A landscape with many valleys, sampled at points; each row gives a point and its height.
From any point a ball rolls to the lowest of the 4 points nearest to it. It stops when none of these is lower. Distance is the straight distance between rows; heights are no part of it.
J60 height 1.28: [131 109  61 111 152 122  89 157 158 153 131]
J270 height 2.53: [148 118 149 124 111 122 189  58  78 104 136]
J595 height 6.72: [127  94  87 105 141  93 131 118 145 138 139]
J958 height 2.91: [119  90  19 110 164  95  97 136 160 167 128]
J638 height 2.06: [ 97 181 210 167  87 159 175 127 100 121 104]
J452 height 0.44: [140 129 121 128 138 164  62 184 147 146 131]
J955 height 3.43: [152 104 114 114 123 115 191  30  78 107 162]
J647 height 0.27: [109 162 202 160  88 145 191 115  85 113 101]
J231 height 3.25: [118  82  45 105 156  87 115 120 148 150 138]
J695 height 1.07: [130 139 160 131 114 114 158 111 120 107 120]
J842 height 1.47: [133 104  45 117 158 124  70 168 162 166 122]
J113 height 2.04: [122  92  40 106 159 102  96 147 158 161 133]
J878 height 1.32: [120 169 170 144 108 143 141 133 134 118 117]
J258 height 1.08: [106 178 197 162  97 154 163 126 109 116 105]
J633 height 0.48: [121 157 177 146 100 132 164 117 114 108 107]
J89 height 4.08: [122  98  67 106 144 102 112 135 154 144 135]
J587 height 0.37: [115 169 173 148 117 171 108 155 134 119 123]
J152 height 5.21: [136 111 125 113 129 100 161  98 124 116 136]
J423 height 1.43: [133 118 139 141 146 170  32 198 143 145 127]
J940 height 0.28: [131  81  86 106 151  85 150  84 112 126 158]
J848 height 0.25: [120 139 168 151 137 181  43 196 136 134 128]
J474 height 0.45: [141 107 132 112 131 102 169  79 105 116 142]
J965 height 2.95: [130 130 116 114 129 116 124 135 151 128 133]
J163 height 0.80: [133 129 107 114 134 137  98 155 158 134 134]
J840 height 6.82: [127  90  91 106 143  86 144 101 125 132 146]
J883 height 0.39: [122 158 181 148 101 127 175 110 100 109 111]
J119 height 1.15: [115 171 176 147 113 152 137 142 134 120 114]
J887 height 3.16: [142  88 106 107 138  97 170  60  99 115 158]
J768 height 0.57: [137 114 116 133 154 162  38 195 143 156 123]
J103 height 0.26: [138 122  94 118 141 151  64 180 152 149 130]
J555 height 1.50: [128 147 155 129 114 126 136 130 139 117 122]
J782 height 1.69: [129 139 136 128 122 123 124 133 152 118 134]
J454 height 4.25: [134  96 113 110 142  96 163  81 111 118 150]
J265 height 0.47: [109 175 198 165  89 150 181 117  95 113 101]
J97 height 3.04: [145 115 150 122 118 111 182  71  95 109 134]
J54 height 0.78: [133 147 142 137 129 162  79 173 146 129 128]
J881 height 0.51: [116 170 192 152  97 141 170 117 105 115 105]
J573 height 0.96: [124 160 154 142 119 157 101 160 140 119 129]
J2 height 4.75: [124  82  67 104 156  79 132 107 133 144 149]
J493 height 1.87: [112 180 187 155 106 168 132 143 132 118 112]
J830 height 1.99: [138 128 158 128 121 109 172  94 105 107 122]
J181 height 3.19: [154 113 136 119 117 125 192  46  78 105 144]
J581 height 3.51: [126 124 157 150 144 176  25 209 137 146 123]
J632 height 1.19: [129 156 147 131 119 142 117 146 148 119 127]
J297 height 1.01: [130 145 137 125 126 148  99 160 148 127 131]
J758 height 0.70: [137 137 169 140 103 125 192  79  79 102 116]
J859 height 0.29: [129 101  44 114 158 119  82 157 162 163 128]
J502 height 0.52: [137 112  69 119 154 137  67 176 156 160 130]
J728 height 2.66: [120  91  36 112 157  97 106 138 155 151 134]
J820 height 4.90: [129 123 130 113 129 104 144 118 143 123 129]
J645 height 0.46: [128 152 175 141 105 124 175 102 105 106 111]

Write out the way that a ball takes from each point below.
J231 -> J113, J859
J632 -> J573, J587
J89 -> J113, J859

Call two points neighbours if one is among the 4 nearest of the other. Go from one point of each pair to the other, from neighbour to neighbour, staying as low as possible. Name the highest point that can't be avoided.
J859, J647 -> J878
J940, J848 -> J887
J103, J848 -> J452
J848, J859 -> J502
J587, J859 -> J573
